Points, in no order, along strands that fork and pass close to each other.
In the rows, zero is written as 128.
Two points are linked if the straight distance between their rows is under 99.5. Some points are linked to none.
Q50: [159 115  85 100  99 202 160 149 111 155 153 157 123 146 127 122 142 146
 125 130 137 125]
Q43: [154 108 107  57 105 153 138 110  67 102 115  99  86 131  83 127 168 139
 156 112 177 159]
Q678: [121 116 127 108 117 169 120 183 147 162 191 176 128 108 133  91  75 158
 147 124 129 189]
Q595: [118 151 114  84 161  71 106 129 139 104 149 120  92 118 121 118 156 164
 132  90 123 166]
Q278: [121 113 116 113  94 216 131 148 140 167 131 162 159 122 123 111  86 109
 121 118 118 152]
Q560: [147 116  78  78 127 184 132 143  97 152 174 192 113 136 126 107 144 154
 121 102 113 156]
Q276: [102 141 133  92 172 101 107 157 127 120 181 126  92 111 122 134 126 175
 136 118 134 166]
Q381: [125 144 137 156 122  55 124 122 172 109 147 133 118 138 146 110  99 127
 138 126 124 132]
Q39: [136 149 111 138 158  48 152 104 159 129 108 105 137 143 176 153 178 144
 102  94 119 101]
Q185: [172 104  76  70  95 194 149  74  75 125  96 135 122 142 120 121 171 106
 118 102 177 135]
Q722: [149 131 142 139  79 203 111 135 163  66 127 133 126 140 174 154 188  89
 144 115 140 115]
Q639: [110 123 148 146 167 125  97 100 113  98  62  75 125 124  84 175 176  85
 112 130 132 108]
Q248: [180 156 149 141  57  55  93 101 153  64 128  97 120 117 105  85  94 116
 115 139 166 156]
Q511: [108 141 152 199 112 166 108 145 183  98 137 130 141 145 158 164 136  86
 134 156 129  94]
Q773: [130 155 128 171 155  31 141  94 177 129  99  86 132 135 159 140 133 126
 102 109 135 114]
Q954: [162 149 132 139 128  38 124 108 142 112 110  66  97 136 119 126 124 150
 105 118 188 132]
Q347: [ 87 174 142 149 170  96  98 175 168  99 191 134 111 118 145 164 128 161
 108 147 149 150]
Q740: [137 157 139 141 104  72 113 148 160  86 186 130  86 130 146 102  97 141
 140 135 152 153]
Q965: [ 94 124 139 123 164 123  99  89 115  94  64 110 133 114  91 153 161  77
 137 105  98 131]
Q9: [116  98 137 107 162 155 159 126  63 174 105  83 118 139  82 160 114 142
 127 155 127  94]
Q650: [101 101 145 142 128 123 177 101  86 137 103 131 130 153 122 131 141 108
 170 144 107  74]
Q501: [134 115 103 137 120 189 179 155 149 198 128 133 164 144 150 138 100 134
 115 143 125  85]
Q279: [166 139 125 135 120  63 141 105 141 148  83  56 135 135 115 116 102 135
 105 107 174 132]
Q5: [ 89  97 141 134 141 162 158 136 125 192  86 151 176 109 105 107  54 108
 133 140  86 124]
Q280: [171 149  97  83 103  97 119 106 156 116 117 128 124 116 179 134 161 159
  91  61 147 160]
Q751: [100  87 152 152 133 123 139 112  96 164  98 139 159 111 100  98  56 112
 162 157  78 115]
Q232: [171 166 142 158  89  95  93 142 137  93 120  73 133 108 100 123 112  98
  95 189 172 145]
Q636: [ 86 134 124 117 163 114 122 126 153 124 143 184 156 127 159 121 160 132
 131  93  63 125]
Q818: [141 169 135 119 101 104  77 170 156 116 167 132 127  92 100  75  65 133
 113 159 142 194]
Q737: [154 117 117 133 123 137 189  96  77 116 114 146 127 179 147 148 204 125
 159 142 132  57]
Q945: [134 137 141 163 134 118 121 118 166 154  61  98 171 125 114 137  98  76
 112 148 112 116]
Q565: [146 164 146 198  99  91 104  96 179 100  71  91 153 132 155 161 143  79
 100 139 164 123]
Q640: [125 134 132 159 101 211 107 158 174 103 154 121 129 137 156 156 157 110
 140 135 144 102]
Q557: [108 182 150 161 166  68  86 161 153  94 163 101  89 118 122 174 127 152
  85 170 156 138]
Q8: [ 85 105 139 178 158 171 150 137 146 159 114 130 172 143 132 159 137 105
 121 141  96  60]
Q15: [111  92 131 119 106 158 191 129  95 152 148 181 140 143 143 100 118 137
 177 139 113 100]
Q332: [129 120  98  91 156  98 171 126  94 176 141 133 125 133 127 126 135 166
 132 124 118 108]
Q587: [157 111  93  76  86 177 154  86 103 144  87 129 134 134 117 101 117  89
 136  98 146 152]
Q938: [115 123 154 187 142  78 145 130 128 156 125 115 131 138 132 142  81 126
 130 167 124  99]
Q509: [ 83  79 173 139 150 134 155 120  71 126 131 144 126 128 121 119 119 131
 179 153  96 105]
Q18: [161 125 134  83  96 143  97 117  85  76 108  88  82 119  85 121 170 121
 160 103 183 173]
Q321: [167 116  77  66 118 130 163 114  74 137 127 124  88 145 114 124 170 164
 136 114 168 124]
Q34: [132 148 156 133 111 147  68 171 130  64 178 125  92 110 104 135 132 127
 149 161 161 173]
Q106: [ 93 132 168 198 128 155 126 144 163  94 160 161 156 158 177 156 168 107
 144 152 113  75]
Q298: [154 136 122 127 100 175 133 149 169 162 115 119 151 134 142 121  97 101
 117 119 134 147]
Q999: [123 121 165 172 124  73 119 142  85 126 154  92  97 110 107 120  68 177
 110 204 142 127]
Q297: [105 140 149 143 120 128  82 113 159  63 106 136 136 126 132 135 161  76
 158 127 108 145]
Q272: [133 126 117 137 179 117 153 113 133 167  83  68 134 132 116 185 176 134
  83 120 141  86]
Q626: [128 160 153 182 144  96  93  99 172  94  72  73 148 132 139 188 179  89
  84 121 162 118]
Q589: [195 145  79 108  92 173 139 151 134 167 160 202 126 152 197 129 133 151
 109 100 121 116]
Q253: [125 112 109  81 124 175 111 171  99 127 207 184 111 112 123 109 150 176
 147 107 119 175]
Q199: [166 128  79 100 129  92 188  96  95 165 117 149 129 159 149 100 135 154
 125 107 129 100]
Q599: [136 113 127 137 106 138 179  96 119 122 105 130 135 158 153 139 166  95
 152 121 121  88]
Q655: [109 116 123  91 134 128 149 117  98 152 132 133 117 125 110 116 107 138
 151 122 112 136]
Q445: [118 131 144 154 176 103 117 116 147 122  88  81 120 134 120 184 174 106
 106 133 140 101]
Q765: [126 111 142 115 119 137 118 143 100 133 148 126 107 116  96 106  83 141
 164 145 125 153]
Q477: [153 119 108 129  93 137 200 140 102 159 159 176 131 162 167 107 124 164
 159 133 122  93]
Q896: [148 139 111 146 112 173 150 164 192 190 134 126 167 137 166 130  82 127
 103 136 116 113]
Q334: [111 150 160 172 147  67 107 156 121 109 168 113 100 115 119 142  94 160
 103 188 142 134]
Q20: [ 71 140 145 143 181 131 101 150 173 102 170 175 159 122 159 138 153 140
 124 113  87 123]
Q619: [127 140 129 123 117 145  83 163 154 143 157 159 128  98 112  87  65 130
 131 135 125 198]
Q679: [112 176 152 161 136  56  87 130 170  40 152 124  91 124 153 150 160 107
 120 138 136 139]
Q859: [ 81 127 169 195 171  77 143 123 141 139 126 143 142 128 150 149 110 118
 125 169 100  90]
Q296: [ 96 111 145 125 133 164 122 171 132 130 172 155 127 116 127 120 113 150
 154 139 119 146]
Q608: [100 120 132 138 162 121 150 111 138 196  66 113 173 116  99 132  80  96
 115 128  90 113]
Q518: [128 127 120  97 108 207  91 184 132 117 204 160 100 113 114 123 143 156
 145 116 146 180]
Q176: [158 130 141 106 106 111  72 113  98  86 102  84 113 111  68 107 139 109
 146 129 161 172]
Q976: [ 66 112 151 146 164 152 102 119 144 125 100 158 170 107  99 128 103  85
 136 132  69 126]
Q973: [ 74 121 173 195 142 111 143 124 154 111 144 165 160 145 177 138 139 104
 156 146  94  92]
Q958: [133 119 123  85  96 204  89 151 132 100 165 147 100 117 108 114 150 115
 145  88 138 199]
Q881: [141 126 127 145  81 216 114 118 163  97 105 140 153 131 187 154 182  74
 125 103 119  76]
Q103: [145 114 105  85  86 150 164  90 122 174  83 141 148 134 110  86  81  93
 130  98 109 155]
Q657: [ 95  87 106 115 128 228 148 144 113 168 141 174 157 116 108 116 103 125
 116 122 107 120]
Q429: [ 91  91 154 120 182 117 149 157  87 160 157 131 113 108 132 119  98 191
 147 151 118 127]
Q584: [184 157  95  98  84 143 126 108 154 137 102 134 147 120 192 141 157 131
  97  69 156 142]
Q832: [ 95 107 117 165 148 186 173 157 129 181 139 154 180 141 142 149 131 151
 111 144 106  51]
Q752: [ 95  84 113 117 136 205 164 139  83 159 144 184 155 131 120 114 135 139
 140 135 106  84]
Q386: [108 146  94  76 155 100 123 114 142 143 139 177 132 112 144 105 156 127
 118  66  73 162]
Q593: [165 114  77  55 119 203 113 103  83 108 132 156 105 134 110 128 190 117
 112  92 156 156]
Q971: [168 128 147 115 132  53 112 119  94 116 129  56  68 133  98 116 110 171
 124 133 168 143]
Q166: [153 159 138 177 102 124 101 119 175 113  82  96 169 122 134 131 105  63
 108 150 135 132]
Q577: [106  82 169 155 125 111 144 105  62 129 121 124 122 128 104 109  73 134
 164 165  99 112]
Q76: [ 60 108 153 123 147 173  95 117 123  87 111 168 145 113  99 129 147  84
 166 116  76 133]
Q498: [ 68 143 153 161 190 136 101 170 155 115 172 138 135 109 137 160 146 155
 109 142 125 121]
Q774: [183 123  66  79 123 160 164 140  90 173 142 141 107 149 118 124 147 171
 114 132 162 121]
Q522: [125 118 120 111 162 147 149 139 121 169 111  88 133 130 102 160 131 135
 105 126 133 104]
Q836: [104 150 147 141 130 106  82 134 160  47 151 134 112 129 149 143 169 107
 152 124 132 149]
Q906: [139 119 142 164 126  66 147 106 123 176 108  94 125 132 102 103  43 136
 120 159 122 105]
Q823: [171 132 106 105 133 103 173 126 129 194  87  68 135 135 108 111  82 137
 101 113 157 133]
Q446: [178 134  96 131  94 105 194 111 134 154 126 165 142 163 195 102 133 141
 135 110 113  84]
Q946: [150 121 102  95 125 119 162 105  75 104 124 141 104 158 132 130 202 149
 156 113 142 102]
Q683: [135 125 145 112 158  70  99 113  65 115 115  54  84 126  76 128  98 160
 115 159 129 146]
Q825: [149 119 107  85  88 219 106 119 115  88 140 144 114 132 132 128 194 106
 131  91 149 159]
Q601: [203 136  82 100  63 151 143 133 157 155 136 158 129 126 208 121 135 137
 106  86 148 140]
Q301: [ 83 129 145 107 151 119  89  97 132  77 104 151 126 117 110 123 163  87
 158  98  77 148]
Q193: [154 116 129 131 133 105 149 122 111 202  85  79 145 128  82 103  42 129
 117 149 126 122]
Q956: [126 140  87  64 156  77 127 116 116 133 146 150 112 125 133 110 162 177
 120  77  99 150]
Q127: [156 142  92  97 128  65 147  92 130 118  98 123 132 132 168 148 189 166
 104  68 149 113]
Q827: [ 91 100 152 110 175 129 115 179 114 138 183 155 109  87 135 107 100 187
 142 145 128 159]
Q689: [147 143 145 139 119 118  90 127 129  93 100  87 115 112  91 135 134 100
 134 157 157 147]
Q435: [138 109 153 145 124  83  94 112  48 107 135  71  92 117  81 117  84 160
 130 197 124 144]
Q11: [139 167 141 145  72  92  80 151 153  66 178 141 103 103 119  85  86 128
 139 162 138 169]
Q158: [ 63 118 137 158 168 175 129 131 154 152  93 136 177 118 109 149 117  92
 113 120  71  84]
Q289: [138 151 136 163 133  22 128  98 170 129 106 105 134 131 127 110  80 122
  94 118 118 121]

A fork is a point with three links, a tip a point with one. Leave the first point through the second and follow the links. Name the first fork or tip that comes.
Q954; Q971 | Q827
Q657; Q278 | Q301
Q752; Q15 | Q296
Q296; Q678 | Q589
Q386; Q636 | Q881
Q626; Q565 | Q321
Q599; Q650 | Q445

Follow the links from the first point to the second, and from the first to the third. Name the last point that the two ways share.
Q289; Q683; Q199 | Q296
Q518; Q626; Q176 | Q321
Q9; Q18; Q593 | Q321
Q859; Q818; Q655 | Q296
Q332; Q5; Q836 | Q301

A fork is a point with three links. Follow the links from the first point to the second and name the forks in between, in order.
Q276; Q15 | Q827 > Q296
Q43; Q5 | Q321
Q896; Q557 | Q296 > Q827
Q9; Q765 | Q445 > Q301
Q587; Q272 | Q321 > Q445
Q296; Q938 | Q827
Q836; Q298 | Q301
Q39; Q158 | Q296
Q679; Q577 | Q301 > Q445
Q832; Q176 | Q301 > Q445 > Q321
